A landscape with many valleys, sampled at points; each row gives a point and its height.
From any point a ball rolls to the lowest of the 2 points nearest to it. It stops when none of these is lower. Distance is the straight distance between rows; heights are no part of it.
sek: [ 86 140 168 116 137  49 125 138 115 118 111 129 133 160 147 171 128 181
 123 106 109 122 143 136 203  72 198 134 146 163 100 148 120 141 122 119
 152 109 111 142  61 178  95  76 150 129 140 155  78 189 173 129  63 215
 124 152 143 181 138  99 137 151 134]  (h 672)
fut: [186  73  78 130 124 137 103 194 109 137 142 136 114 116 114 139 112  92
  92  86 150 105 142 117  13 136 113 123  92 124 180 106 142 141 121 101
 116 180  83 130 174  81 155 174 150 119 145 182 174  81  62 142 145 110
 180 112  96 109 154 113 114 108  78]  (h 741)
tekip: [146 151 152 135 141 129 125  99 146 117  90 127  41 134 133 103 139 133
 152 135 119 141  89 158 197 115 157 134 179 193  90 110 156 147 100 150
 136 141  95  79 113 137 141  86 104 129  81 129 134 191 207 129 134 214
  67 170 149 112 102 118 125 137 138]  (h 299)
fopu: [181 133 107 153  93 136 135 139 167  98 105 136  98 120 143 194 172 104
 130  83 167 121  98 122  77  99 117 121  90 132 118 144  67 111 167 159
 189  53 156  95 115 146 161 188 152 167 111 104 129 123 153 135 102 105
 204  85  76 150  89 154 151 108 159]  (h 510)
Misu: [114 189  97 115 155 124 180 160 161 170 148 147 117 116 118  81  88 140
 125 153 117  93 145 127  60 196  84 151  91  98 127 152 180 117 123 147
 107 154  77 134 176 116 140 132 109 130 185 105  99 172 111 175 134 146
 140 106 148 133 101 141 100 128 119]  (h 455)
Zusuk: [145 114 145 111 180 125 172 129 139 141  94 177  96  81 115  92 124 130
 124 181  97 133 116 142  93 177  60 100 132  58 100 133 115  88 152  95
 142 159  54  95 110 188 122 139 174 120 110 124 148 151 140 187 169 141
 170 133 114 108 118 129 100 130 190]  (h 608)
Patik: [ 88 148 161 132 115 136 173 119 101 183 106 122 187 155 101  90 111  86
 139 191 108 107  85 126 109 160  90  92 188 116 125 153 163 169 121 145
  94 124  77 108 141 134 179 106 144 116 106 110 136 167  97 144 169  80
  91 142 107  40 123 135 124 132 128]  (h 444)
Mem: [168  54 139 132 108 169  95 126 137 139 131  94  88 153 114 148 157  80
 102  91 128 148 117 101 126 118 156 145 163 179 158  97 181 164 102 126
  86 138 146 145 176  88 118 114 170 101  95 166 157 109 109 101 119 117
  94 161  99 112 166 106 123 110 111]  (h 562)
Lan: [172  99 134 134 169 169 116  78 128 120  96 141  86 108 121  94 146 137
 124 151 125 155 104 158 164 141 112 113 138 158 119 107 123 111 121 114
 114 155  99  97 116 165  94 140 141  77  88 139 186  98 114 101 153 138
 119 140 140 112 153 136 119 132 136]  (h 535)
ribun: [138 154 135 157 151 169 142 123 126 138 165 117 208 117 124 133 149 129
 150 129 145 102 105 152 100 132 107  81  94 125 122 135  94 171 124 143
 105  94 112 179 138 158 163 114  89  92 151 119 177 157  95  83 133  85
 119 157 172 101 151 141 135 180  96]  (h 710)
kif: [162 144 123 136  97 141 125 165 154  77 121 110 108 130 131 174 121 136
 119  72 162 131 121 112  97  89 141 124  75 127 145 143 100 129 173 172
 142  55 163 140 122 144 144 176  99 152 144 122 126 116 134 128  70 134
 173  96 116 163  94 154 128 144 113]  (h 492)
netal: [118 118 112 124 190 151 149  96 130 127 148 157 158  80 122 111 125 134
 126 136 108 144 123 139  89 178  79  86  94 100 106 123  87 101 156 117
 128 138 109 172 153 171 125 143  85  95 144  99 139 162 126 119 173 132
 124 148 185 111 143 167  86 140 123]  (h 671)
pag: [163  77 156 139 132 160  98 112  89  75 138  87 167 136 107 181 190  73
  97  82 132 161 114  97 113  90 135  57 141 144 120 119 112 182 142 118
 131  69 154 170 158 174 126 146 111 110 143 155 175 139 157  79 117 142
 127 183 170  80 149 125 140 141  98]  (h 676)
bezen: [119 160 125 165 102 180 114 108 127 124 205 119 204 121 162 118 122 164
 172 160 182  72 110 140 128 148 107 120  78 113 136 153  89 161  99 165
 101 101 170 154 123 115 158 113  61 123 146  88 160 128 106  73 122  65
  97 123 176 123 140 153 133 189 107]  (h 720)
Ravit: [161  99 133 105 119  79 134 136 146 106  67 163  59 166 140 189 131 179
  75  92 119 148 159 135 183 118 169 161 101 168 101 121 106  96 153 104
 145 131  93 158  79 175  97 113 177 120 142 175  98 130 134 120 109 203
 166 148 127 214 138 126 129 139 136]  (h 699)
ranek: [216  69  73 104 141 109 136 157 115 115  98 152  46 129 100 162 127 106
  93  76 113 155 146 129  72 171  83 124  66 158 140 104  82 102 142 118
 157 167  83 180 141 122 116 164 164 114 134 159 147 109 101 123 143 155
 190 136  98 137 113 135 129 106 116]  (h 743)
kes: [101 107 145 102 112  52 127 142 143 124 102 141 123 159 141 190 115 177
 101  94 117 136 173 127 205  96 195 164 133 143 118 118 111  98 145 106
 141 113 121 144  76 152  82  94 194 138 154 165  88 129 150 143  75 203
 165 121 123 228 143  92 133 138 163]  (h 685)
gine: [168 111 118 135 149 155 119 106 142 119 164 108 128 106 113 129 163  21
 138  88 123 117 106 160  56 142 132  92 153 149 164 125 147 156  87 107
 132 138 100 164 167 104 147 112 102 119 116 136 142 162 148  85 148 144
 110 164 137  87 184 110 131 110 106]  (h 653)
Zaf: [ 81 133 156 124 128  92 119 154 135 140 130 100 192 140 121 119 102 180
 116 128 117 121 184 106 194 117 201 131 150 123 142 125 178 152 128 130
  63 129 141 152 128  96 104  69 155 114 163 156 105 120 125 162  84 159
 112 136 114 177 144  95 132 149 104]  (h 412)
Dat: [122 137 150 148 129 181 140 138 144 145 147 107 130 114 111  95  97 155
 103 156 123 130 129 122 124 158 102 141 105 124 143  88 182 127 150 137
  44 127 119 148 191 109 132 136  78  84 156 131 164  96  59 127 137  84
  67 136 164 108 124 151  90 156  49]  (h 345)
Lig: [ 78 153 168 131 107 106 149 131 124 120 112 104 191 151 126 135 124 170
 136 156 114 120 135 114 175 112 161 117 165 109 129 155 141 148 144 127
 114  98 140  89  88 148 130 125 142 133 115 121 138 101 128 136 116 108
 126 118 127  96 122 113 159 141 165]  (h 346)
libo: [141 105 113 130 134 147  93  61 113 115 151 146  98 106 170 111 131 164
 165 150 156 123 139 153 194 114 129 181 125 158 152 108 100 109  84 113
 155 179 162  85  70 141  84 128 157  98 104 121 150  53 134 115 134 101
 139  98 143 163 158 123 142 115 176]  (h 574)
Mizuv: [145 140 142 122 132 121 163 157 182 166 126 173  91 136 131  92 132  95
 127 158  92  96 104 161  80 178 120 114 157 117 152 127 169 146 107 106
 129 149  34  83 136 106 154 113 182 133 113 126 134 160 133 170 171 123
 166 110  69 125 135 116 117 117 156]  (h 572)
dipi: [117 121 164 127 171 120 107  76  97 135 111 110  86 124 130  74 129 102
 160 143 115 132  99 154 161 117 170 127 205 185 126 121 192 153  91 133
 116 162 104 114 134 120 143  77 129 136  94 121 121 194 201 139 160 187
  68 163 145 105 144 100 114 117 111]  (h 317)
Fedu: [ 50 133 159 119 110 103 110 129 102 151 116  96 201 144 124 102  82 167
 129 167 111 121 142 126 189 129 154 148 165 128 126 145 158 132 146 135
  71 125 133 144 121 114 118  76 136 128 154 122 108 101 101 134 111 108
  82 114 109 131 127 120 133 136 137]  (h 379)
dagu: [124 166 148 143 100  96 124  99 100  66 154 132 191 102 157 171 136 158
 164  98 159 124 125 139 150  59 155 129 139  90 143 170  85 147 140 149
 180  71 202 105  63 177 113 135 128 158 134 108 129 116 192 109  81 130
 170 105 141 168 100 126 179 174 157]  (h 462)
mil: [144 118 137 138 112 150 162 179 187 168 131 152 112 182 115 111 131  77
 129 141  97 113 112 142  49 172 133 127 170 117 167 103 201 162 107  85
 106 120  68 108 155  60 175 118 173 112 102 134 137 136 103 144 156 109
 146 137  70 110 141 125 127  90 106]  (h 554)
Pomev: [116  89  85 143 124 160 105 147 140 141 155 119 136 110 140 128 124 153
 118 124 149 133 154 116 111 108 125 165  86 123 147  88 107 110 139 117
 129 135 178 154 158  98 109 163 108 157 154 122 140  63  89 124 121  95
 126 100 124 161 130 144  88 103 117]  (h 362)
Niku: [172 123 112 165 127 187 155 134 144 123 137 114 148 118 108 138 157 132
 124  98 115 131 100 151  77 162  93  90  70 136 116 107  84 160 133 157
 109  98 116 180 164 134 156 118  85  78 140 117 180 145  91  53 155 114
 109 161 167 107 130 169 108 141  71]  (h 700)
peno: [189 174 130 143 128 108 132 112 168 104  98 134  48 135 128 120 155 121
 143 110 158 113  88 156 132 110 134 117 143 165 114 144 146 142  94 162
 159 139  81  83  94 122 153 116 116 145 102 139 133 182 195 151 121 191
 136 145 132 115 121 100 149 129 132]  (h 315)
Kiz: [146 115 100 118  92 143 114  92 134  93 108 111  73 133 136 162 149 137
 139 108 122 173 106 135 195  87 119 162 125 165 103 127  97 100 134 129
 163 119 221 104 114 142 100 144 102 148 108 124 125  69 149 109 106 130
 114 117 130 162  90 155 136  84 146]  (h 445)
bedon: [138  73 142 129 167 126 114  98 116 106 148 123 139 117 127 151 192  58
 109 103 100 161 129 142 108 116 136  64 166 154 112 113 115 146 115 102
 136 116 114 176 144 142 109 135 108 110 118 151 161 162 160  79 152 146
 111 182 141  95 186 126 117 140 122]  (h 665)
tobi: [ 91 128 119 144 121 168 119 158 126 139 183 100 154 101 126  91  78 187
  84 149 130 139 140 122 127 130 109 154  74 108 145  82 157 119 161 123
  79 127 178 153 204  93 106 153  68 121 177 131 145  52  59 133 128  90
  83 113 158 139 124 142  68 119  77]  (h 289)
lipi: [ 56 161 105 113 127 112  99 123 144 162 192 138 133  99 149  78  64 134
 130 173 126 108 127 125 133 167  86 196 103 102 110 139 121  56 104 112
 118 158 173 128 155  67 116 141  95 160 144  80  67 105 121 170 136 102
  83  73 133 137  94 138  94 104 134]  (h 475)
Gil: [108 148 120 129  79 147 143  90 137 110  96 100  90 144 139 143 138 157
 151 146 117 132 106 115 191  78 134 164 147 123 105 159 132 102 116 137
 171 106 208  58 103 144 113 136 114 143  95 110 118  85 145 127 126  92
 114 115 139 115  63 137 145  96 163]  (h 461)
laga: [ 78 149 107 132 114  92 157 126 129 138  99 135 165 153 130 171 105 195
 162 139 108 147 115 146 211 114 153 156 102 143  74 116  73 116 143 114
 161 109 148 139  48 178  93  68 124 102 135  94  80 159 145  67 104 138
 104 128 152 179 117 188 121 139 172]  (h 654)
Zosak: [105 105 147 149 110 129 105 170 162 153 147 103 170 148 137 144 141 154
 107 111 121 151 161 106 161 121 219 144 139 121 139  92 183 167 113 118
  77 113 141 156 157  92 122 101 167 112 147 173 125 103 114 117 122 120
 135 129  88 169 174 125  98 151 113]  (h 441)
lopof: [ 82 106 160 137  88 143 140 163 129 123 146  93 164 122 127 156 113 208
  91 142  91 173 150 101 177 111 154 144 121  84 135  70 142 131 162 107
  94  88 182 151 144 127 100 121 123  99 156 140 130  55 112 117 122  83
  99 133 115 153 133 162 104 131 133]  (h 709)
Fol: [145 104  95 140 131 122 123 186 147 138 178 133 136  90 125 131 119 134
  96 113 132  76 156 139  29 149 106 124  75  68 183 111 144 141 150 113
 108 122 103 141 190  95 146 164 121 140 153 168 143 111  83 180 158 107
 191  93  95 140 138 126  86 133  67]  (h 721)
Nusu: [165  95 113 141 175 157 110  67 155 123 148 152 109  68 174 104 150 122
 148 141 131 139 117 165 165 141 112 133 134 149 129 116  82  86  88  99
 158 153 137 109 109 146  89 129 130 115  97 123 145  92 164  99 166 141
 152 115 145 157 167 116 114 122 156]  (h 555)
Vozot: [162 135 165 139 117 120 131 104 153  81  94 132  80 133 127 167 171 120
 111 109 132 147 124 134 159  87 155 115 137 153 106 152 130 137 131 129
 156  79 121 106 109 151 126 137 130 143 118 153 133 156 179 135  93 170
 137 143 141 130 126  90 136 153 135]  (h 335)
gelor: [157 142 133 140 128 154 166 127 153 150  83 146  90 157 117 117 138 144
 132 150 120 149  92 140 146 152 107 122 118 145 111 117 131 141 123 137
 117 126  72  98  91 139 140 112 142  89  84 128 167 130  81 110 147 119
 124 144 112 121 114 141 133 123 126]  (h 516)
Zino: [148  97 144 137 168 134 129 142  94  91 153 141 145  80 127 107  99 177
  93 136 136 132 142 135 111 144  71 117  76  43 159  99 100  95 195 106
 129 107 133 134 121 179 103 191 136 107 141 142 148  85 120 158 129  97
 166  84 149 148 129 141  90 153 123]  (h 674)
naki: [ 79 134 155 131  51 122 133 175 120 120 106  82 170 186 106 182 129 159
 106 131 116 143 151  80 173 105 177 123 160 116 111 132 152 158 150 142
 103  90 172 108 142  91 132 134 135 134 139 145 118  85  93 128  92  92
 117 118  81 121  86 107 166 109 144]  (h 311)
Zaro: [140 137  94 116 102 146 168 151 130 142 102 128 116 191  91 142 165  57
 128  95 113 128 102 130  69 149 103 111 141 172 118 136 123 162 127 148
 151 130  93 138 147 111 176 145 129 131 116 126 128 171 112  99 141 134
 126 166 101  62 118 139 156  97 133]  (h 627)
rul: [197  82  83 115 156 151 103 145 102 127 120 133 104  98 115 141 139  77
 126  94 160 120 146 125  44 147  90 110  84 163 174 102 103 145 121 123
 123 203  81 166 140 117 122 147 148 109 134 168 164 114  95 118 143 141
 165 130 126 101 156 136 144 103 101]  (h 759)
bani: [ 80 119 153 113  70 120 123 197 149 157 127  80 196 191  94 163 139 128
  91 124 100 136 178  87 142 101 186  97 172  65 119 121 186 165 158 118
  83  64 156 111 192  61 149 109 131 147 155 160 113 118 108 161 125  80
 117 141  43 120 104 129 140 126 121]  (h 272)
feba: [168 112 112 136 136 162  71 105  93  93 159 129  97  82 169  93 116 112
 138 112 185 110 135 127  97 104 116 147 119 121 192 134 128 121 109 131
 143 143 168  85 130 119 133 169 145 153 134 137 156  74 132 140 121 126
 154  92 137 124 152  99 145 125 129]  (h 354)
budu: [122 181  95 112 145 170 161 118 138 156 122 159  99 100 121  80 101 158
 146 183 149  94 116 117 109 196  52 172  76 106 112 161 138  74 132 160
 122 168  95  95 118 137 122 107 100 139 148  77 110 143 101 141 121 109
 138 103 131 125  92 161 107 129 143]  (h 476)
Toguv: [190 115  89 117 174 137 120 119 106 151  97 158 106 119 131 131 137  97
 158 127 163 127 137 140  83 174  98 113  97 164 137 120  89 114 104 132
 121 198  55 130 100 123 127 118 166  94 125 141 170 131  86  94 131 112
 165 127 116 118 157 118 153 105 151]  (h 773)
dak: [145 120 106 124 154 165 155 127  98 111 134 115 153 105  91 140 120 128
  90  97  94 174 124 121  85 162  73  73  78 118 103 100  87 118 174 134
 123 123 136 184 165 155 131 156  75 101 135 109 155 144  86  81 146 121
 109 165 179 110 124 174  92 129  87]  (h 687)
vode: [ 93 103 121 139 113 119 111 185 168 158 172 109 174 162 124 134 118 135
  97 105 108 135 169 116 102 131 194 141 113 130 148 103 171 185 137 115
  71 133 132 213 190  77 115 118 132 101 189 168 136 138  90 104 133 141
 124 155 107 161 165 127  96 148  56]  (h 479)
vek: [171  86 114 101 130 116  87 104 137 128 119 130  84 117 135 144 160  37
 132 115 171 112 127 135  80 104 129 129 180 164 151 134 161 111  65 127
 158 166 130  75 154  97 141 156 174 182  99 143 128 113 165 135 114 129
 156 102 102  93 166  65 152  94 158]  (h 270)
tozi: [167  76 106 133  86 153 133 152 167 139 136 133  74 161 116 171 169  83
  98  81 102 153 124 132 100 142 146 160 108 171 125 101 130 147 119 116
 143 105 109 162 162  89 116 131 147 108 120 163 142 112 109  92 143 126
 140 154  83 137 146 136 118  84 106]  (h 538)
pegom: [156 152 113 149  78 169 166 113 158 107  70 127  75 163 115 169 157 166
 130 148 127 149  95 127 177  99  96 153 113 123  94 130  86 106 168 166
 159  54 169  58  94 169 154 132 127 128  99 113 158  90 113 114 125  95
 113 119 116 112  53 164 152 104 162]  (h 477)
Beni: [ 93 178 161 139 151 141 129  88  69 127 140 128 134 121 118  51 101 112
 153 188 154  94 108 115 150 151  75 117 144 111 122 167 142 133 115 155
  76 156 132  95 121 138 153 140 106 123 107 103 125 130 126 166 140 120
  63 140 175  51 124 105 148 138 132]  (h 404)
Zorop: [147  83 143 124 126 131 132 148  98 157 120 130 175 161 106 157 165  56
 110 123 137 125 115 118  78 155 125  64 163 123 143 129 131 174 103 102
 113 144  80 130 127 121 157 135 166 106  98 148 187 136  96 106 140 108
 121 159 106  53 169 116 133 140 126]  (h 597)
nen: [ 93 151  78 105 109 126 143 115 114 140  67 126  97 163 126 139 112 161
 161 128  99 161 113 153 198 120 146 170 107 183  45 106  77  99 121 141
 173 125 160 122  80 133 110  97 105 138 125  92  78 164 144  70 109 155
  83 130 132 160  85 201 118  98 174]  (h 643)
zuso: [143 183  86 106 137 155 120  86  96 122 148 138  83  89 130  69  85 166
 147 157 169  93 106 117 124 166  50 187  74 108 111 158  97  78 137 164
 150 165 179  99 121 127 123 141  83 158 132  64 100 123 125 134 118 104
 127  92 179 125  66 168 140 124 132]  (h 447)
dod: [166 161 111 132  93 103 162 168 161 127  78 136  94 169 134 160 144 148
 122  86 147 133 140 129 112 117 154 146  77 154 137 142 115 146 128 154
 123 105  68 172 102 130 149 108 139 122 147 147 118 167 115 108 100 166
 158 135 124 169 120 119 150 156 103]  (h 393)
tiful: [132 164 152 113 147 116  88  86  67  78 149 107 119 121 154  99 139 103
 140 117 160 129 128  76 133  71 141 124 176 148 141 174 153 135 115 163
 153 129 201  88 121 131 154 148  99 176 107 127 107 131 190 176 106 127
 106 131 166  85 106  81 189 120 128]  (h 377)
vad: [127 118 159 104 201 109 153 136 100 125 119 180 130  82 121  89  94 156
  92 154  96 145 146 131 109 174  66  84 130  57 121 117 117  75 183 104
 136 156  73 125 122 203  92 150 155  93 146 148 121 137 128 179 141 162
 151 158 170 114 120 135  98 163 146]  (h 632)
Befip: [126 138 150 135 155 136 156 127 180 138 116 170 110  93 127  97 135 122
 135 176 114 122 113 142 110 152 129 114 155  82 128 127 143  99 127 105
 144 140  87  83 142 147 119 145 147 127 108 119 132 144 157 183 163 144
 154 112 100 127 117  95 105 149 149]  (h 590)
kivu: [109  84 167 147 107 127 142 144 161 107 155 114 155 146 128 163 168 158
  97 113  86 179 135 107 138 106 155  97 127  80 107  87 108 143 165  93
 123  47 165 157 142 139 101 133 117 120 136 136 148 107 139 110 150 110
 126 165 125 140 138 149  87 145  98]  (h 697)
zogo: [158  77 153 132 125 149 110 125  96 143 109  99 126 167  98 139 155  53
 121 116 135 149 105 109 122 136 141 110 182 193 140 107 140 166  98 112
  97 157  99 158 129 116 134  90 164  83  90 151 192 129  82  66 154 135
  83 173 109  91 184 121 156 134 105]  (h 580)
belut: [153 111 124 145 122 156 140 171 186 127 173 124 105 114 130 128 135 115
 120  87 109 139 141 138  77 136 169 134 101 143 160 103 150 163 110 119
 107 116 108 183 166  72 138 124 115 100 160 148 152 131 118 102 154 145
 131 149 127 160 162 137  91 129  62]  (h 511)
notu: [151 121 133 122 159 125  66 104 107  98 161 136  88  85 176  73 141  69
 128 129 188  94 136 120  88  90 122 117 174 122 184 146 168 129  79 128
 143 159 163  76 153  98 132 157 149 192 109 134 126  99 186 177 132 133
 164  94 120  95 152  47 137 128 145]  (h 314)
dok: [171 121 161 129  91 105 151 154 140 104  90 142 105 183 119 194 173 132
  99 111 136 140 126 118 141 121 139 111 125 149 104 135 117 146 147 140
 148  76  88 130  91 155 155 134 171 124 120 161 142 136 114 120 106 144
 172 151 102 142 125 110 164 156 148]  (h 361)
dovuk: [136 127 140 121 169 110 141 136 128 139 119 179 163 123 125 119 129 133
 128 144 140 122 137 138 102 157 139 102 120 134 144 126 119 128 109 127
 113 171  50 137 103 141 131 114 179  97 130 139 145 147 113 122 123 145
 157 132 123 137 168 105 145 160 140]  (h 786)
Bir: [140 161 111 122 123 102 125 134 148 146  75 140  97 162 144 143 131 154
 152 119 157 131 133 133 174 120 179 172  92 190 111 127 120 140 100 145
 125 139 103 143  72 111 132  83 146 111 132 131 105 155 118  89  96 155
 122 126 114 184 144 124 142 151 106]  (h 419)
seni: [144 160 125 139 125 191 134  82 130 104 126 117 101  98 125  72 105 146
 134 143 141 118 100 121 131 126  67 144 114  94 134 159 108 101 153 166
 115 108 197  82 135 143 143 163  80 133 113  76 138  68 125 139 151  91
 107 104 171  97  77 141 150 120 114]  (h 418)
fosub: [ 65 172 117 114 159  80 122 137 137 134 151 166 158  70 133  73  50 135
 111 164 126  76 170 131 120 153  65 170 109  54 129 154 118  47 140 113
 147 167 161 118 152 114  99 151 113 190 146 106  51 130 140 189 125 157
 138  60 129 149  93 116 105 131 155]  (h 517)
Fop: [149  69 168 130 122 147 120 111  95  59 162  98 150 122 115 186 171 129
 105  80 100 188 124 113 143  96 128  80 139 116 116  91 102 144 163  91
 131  72 178 186 116 180  90 146 105 105 147 155 165 108 159  84 135 130
 130 156 158 134 146 157 117 144 101]  (h 686)
ger: [ 88 149 169 156 139 173 140 111 132 152 149 108 155 109 124  81 109 136
 131 172 135 116 102 128 140 136 102 125 135 107 119 137 151 148 142 147
  76 107 137 142 164 131 148 122  65 105 134 101 148 140 115 137 149 104
  54 148 171  73 131 142 107 146  90]  (h 380)
fanu: [ 60 141 114 115 138  59 130 119  96 125 112 141 179 149 142 166 110 187
 160 117  90 135 132 144 192  82 166 124 133 155  83 140  97 113 128 110
 179 149 136 161  55 182  89  83 119 131 146 124  68 182 179 100  81 185
  90 150 159 164 129 154 139 145 164]  (h 663)
zuf: [ 52 169 132 111 117 107 186 181 133 179 129 143 222 160  96 117  87 119
  95 166  87  85 165 121 100 178 110 102 144  52 102 144 155 122 158 128
  92  98  88 149 183 113 137 116 128 135 170 116  87 163  94 184 154  97
 128 111  87 113  90 159 118 128 118]  (h 355)
zemo: [ 61 128  79 103 107 102 101  99  66 144  77 113 131 155 128 152  82 159
 175 140 103 161 116 117 221 117 142 173 126 194  78 120 105  99 115 126
 146 182 163 141  81 124  74  96  93 131 136  84  78 102 107  87 114 120
  63 129 148 160 106 181 144  68 157]  (h 629)
Bomik: [132 153 156 123 133 116 114 126 125  81 136 112 112 121 118 115 144  76
 122 117 144 126 135 110  99  93 147  94 171 119 143 167 152 155 129 134
 127 106 146 113 151 128 143 157 110 167 126 133 106 154 171 173  95 167
 146 132 145 111 112  75 147 147 111]  (h 356)
Vumim: [116 131 132 121 187 137 139 116 112  92 134 133 141  89 115 106 112 145
 110 139 111 159 136 133 116 122  78 104 114  83 136 116 105  90 188 117
 146 126 133 130 130 188 105 167 108 116 140 126 110 130 129 154 133 152
 146 128 179 105 116 134 107 143 136]  (h 655)
buge: [ 90 151 127 113 128 119 168 180 161 188 162 160 165 148 108  73  87 125
  86 164  97  86 169 131  65 227  82 126 127  62 138 126 189 126 129 115
  90 140  62 146 182 101 143 133 108 129 186 130  88 157  81 190 163 125
 136 102  98 114 104 151  88 119 102]  (h 407)
per: [186  82 115 100 108  83 149 177 129 117  94 152  57 156 122 190 120 135
  67  83 116 164 164 118 117 138 126 141  87 133 118  93 103  78 171 117
 155 122  88 156 116 150 121 170 181 136 152 178 113 116 113 149 111 166
 194 131 106 189 115 118 120 120 111]  (h 718)
Sir: [127 168 140 147  95 117 125 143 134  71 160  89 153 112 155 180 143 140
 133  60 143 127 112 123 109  61 176 115 108  97 124 167  91 122 172 169
 155  35 201 117 104 147 124 155  85 169 153 105  99 143 193 126  71 144
 147 107 140 179  87 149 142 144 129]  (h 478)
pazo: [153 102  90 106 158 104 109 141 138 126 155 131  97 110 125 132 151  48
 139  94 145 111 160 147  52 138 133 113 142 158 163 125 154 113 108  90
 156 169  87 132 159 100 127 166 147 173 132 154 109 142 148 152 121 163
 198  95  88 114 157  66 130 107 151]  (h 331)
Gef: [ 70 148 185 142 133 152 143 102  93 161  96 113 166 148 103  75 119  75
 143 199 116 112  92 103 148 121  86  90 206 103 113 171 164 147 148 143
  97 108 137  81 141 133 153 133 107 135  97 112 131 131 130 162 173  86
  58 132 144  22 109  99 152 124 155]  (h 424)
suv: [140 120 105 157 154 113  99 161 136 121 184 155 172  72 161 110  97 174
  88 128 164  60 155 132  85 146  89 134  70  70 173 107 124 118 157 102
 123 117 135 132 158 149 124 154 124 133 153 144 142  77  85 156 126  84
 181  71 123 165 158 143  70 156 105]  (h 698)
kor: [145  86  67 143 103 159 110 118 155 107 148  98  96  99 150 159 152 123
 149  92 130 155 134 113 127  94 123 176  99 139 125 102 101 103 127 134
 148 110 230 133 171 104 112 172 110 162 120 102 119  72 121 121 107 101
 140 103  98 187 111 157  96  84 116]  (h 411)
sati: [168 118 124 153 133 191 116 110 129 123 150 112 111 100 136 113 133 101
 142 140 150 119 123 136  96 119  90 118 125  95 165 138 119 125 134 133
 143 103 151  91 156 129 156 169 120 139 115  99 165  89 121 143 155  84
 138 108 117 101 115 128 118 120 114]  (h 390)
sapi: [ 31 149 122 101  91  63  92  80  67 139 123 103 166 124 131 128  67 192
 156 157 122 136 158 140 231 120 147 181 145 124 117 135 116  89 118 119
 142 183 176 139  77 125  72  94 127 132 122  85  66  83 136 101 128  91
  91  97 145 161 115 146 147 107 181]  (h 611)
piz: [104 148 156 114 159  53  88 107 103 148 111 121 121 104 145  72 120 121
 162 136 125 126 139 120 161 109 196 144 194 180 130 138 201 141  85 140
 130 183  85 119 110 100 131  81 131 148 108 129  89 211 173 181 124 183
  93 151 137 132 144  68 143 145 120]  (h 341)
nifa: [ 90 124 135 137  96 119  96  51  95 150 145  96 113 125 168 117 110 180
 174 160 140 132 131 135 232  96 151 177 140 141 145 130 127 114  83 135
 137 191 197 115  91 120  88 107 152 121  83 113 114  52 147 101 141  81
 105 104 127 143 148 129 150 116 183]  (h 591)
rilo: [ 53 143 119 106 109 124 127 182 151 165 131 127 181 157  91 123 100 106
 108 138  98 118 181 117 125 142 152 125 174  82 130 133 177 137 142 114
  89 107 118 134 204  66 146 141 125 140 167 133  93 139  97 179 127 110
 131 116  82 113 111 115 120 109 122]  (h 303)
dize: [ 76 153 125 111 154 109  85 106 130 150 152 146 104  95 150  62  82 144
 145 164 103 135 130 124 176 135 138 187 128 117 116 126 155  64 115 107
 121 173 147 120 134  94 109 114 103 149 123  95  76 115 153 170 141 136
  88 114 152 164 115 130  99 106 118]  (h 446)
tivu: [106  68 158 109 133  81 124 143 116 156 121 162 196 146 130 146 146 117
 138 147 115 127 148 124 138 147 169  97 166 109 112 105 112 140 112  83
 127 134  84 136  72 130 133 101 211 119 115 155 148 122 108 119 146 131
 155 123  85 147 177 115 122 143 157]  (h 797)
Ded: [ 85 145 127  85 137  47 103 141  82 159  79 128 148 151 111 116 104  95
 152 124 120 117 143 122 154 122 180 113 183 198 114 172 153 135 102 143
 122 181  81 137 104 108 147  95 149 155 139 121  79 198 135 150  98 177
 123 140 121 114 136 104 148 111 125]  (h 373)
tep: [131 167 138 126 143 119  80  83  98 104 199 102 132  88 183 103 137 118
 154 122 166 121 132 107 132  76 154 150 149 131 147 154 110 128 100 139
 172 145 207 117 132 114 131 133  92 184  98 107  88 155 214 166 128 129
 134 118 166 149 117  89 171 126 132]  (h 392)
Gad: [141  98 133 105 121 124 163 129  79 167  87 149 152 173  91 152 171  28
 151 128 127 120 101 130  67 153  89  58 183 133 119 142 121 156 106 118
 155 147  76 122 117 129 172 131 167 118  79 127 152 165 119 108 161 100
 129 158  90  42 144 140 159  84 174]  (h 612)
mor: [139 176  93 130 114 146 178 139 153 135  65 135  76 148 106 141 128 175
 130 140 123 153 115 114 148 133  97 147  66 123  75 122  78  97 166 158
 147  95 128 109 112 150 129 115 106 129 136  94 118 137  88 105 116 108
 132 126 130 125  69 180 127 104 168]  (h 493)
Kagin: [136 172 152 163 122  92 133  98 131  80 134 131 156 131 161 168 150 177
 166 115 151 117  99 136 185  77 176 126 131 118 120 174  94 156 104 151
 157  94 161 110  45 174 126  96 125 121 110 121 127 160 187 111  83 135
 137 142 158 145 120 110 176 181 144]  (h 450)
rav: [ 92 146 132 116 161  96  85  92  88 112 162 130 138  85 154  93 104 150
 149 132 131 134 143 127 164 109 137 144 126 134 134 142  99 105 118 114
 149 180 184 159 108 125 100 128  86 156 121 113  82 137 166 147 125 129
 101 126 191 159 141 121 139 133 125]  (h 416)
ruz: [157 150 119 150  98 186 182 167 198 174 101 149  62 183 112 100 120 133
 134 141 119 107  75 155 106 172 104 161 125 136 159 124 186 160 120 154
 101 122  72  83 142  82 178  97 153  95  91 122 154 131  84 130 160 112
 113 130  88 125 123 150 129 103  98]  (h 534)
vore: [151 156 121 125 106  93 112 106 118 115 113 128 133 153 157 165 149 151
 193 129 160 110 101 135 193  92 179 150 126 195 112 155  90 149  75 162
 137 141 137 116  41 142 121  73 147 123 104 118 129 157 153  70  85 139
 127 136 133 160 157 111 176 143 157]  (h 437)
gevo: [174 133  97 141 131 144 138 117 140 144 146 119 153 128 118 147 160  39
 158 111 150  90 115 147  32 129 113  84 136 134 146 157 119 162  98 136
 159 128 112 121 155 101 187 140 108 166 111 117 149 177 140  94 147 106
 142 121 116  69 151 110 157 115 138]  (h 641)

Two balls start at each pair of points below. Name the first point that both come to, or write none.
Toguv / netal: Vumim
kivu / ribun: none
dak / ranek: gelor
Gad / dovuk: none
Sir / mor: none

For each start below, name the point where the ball stops.
per: gelor
Niku: gelor
kif: tekip
fosub: tekip
lipi: tekip
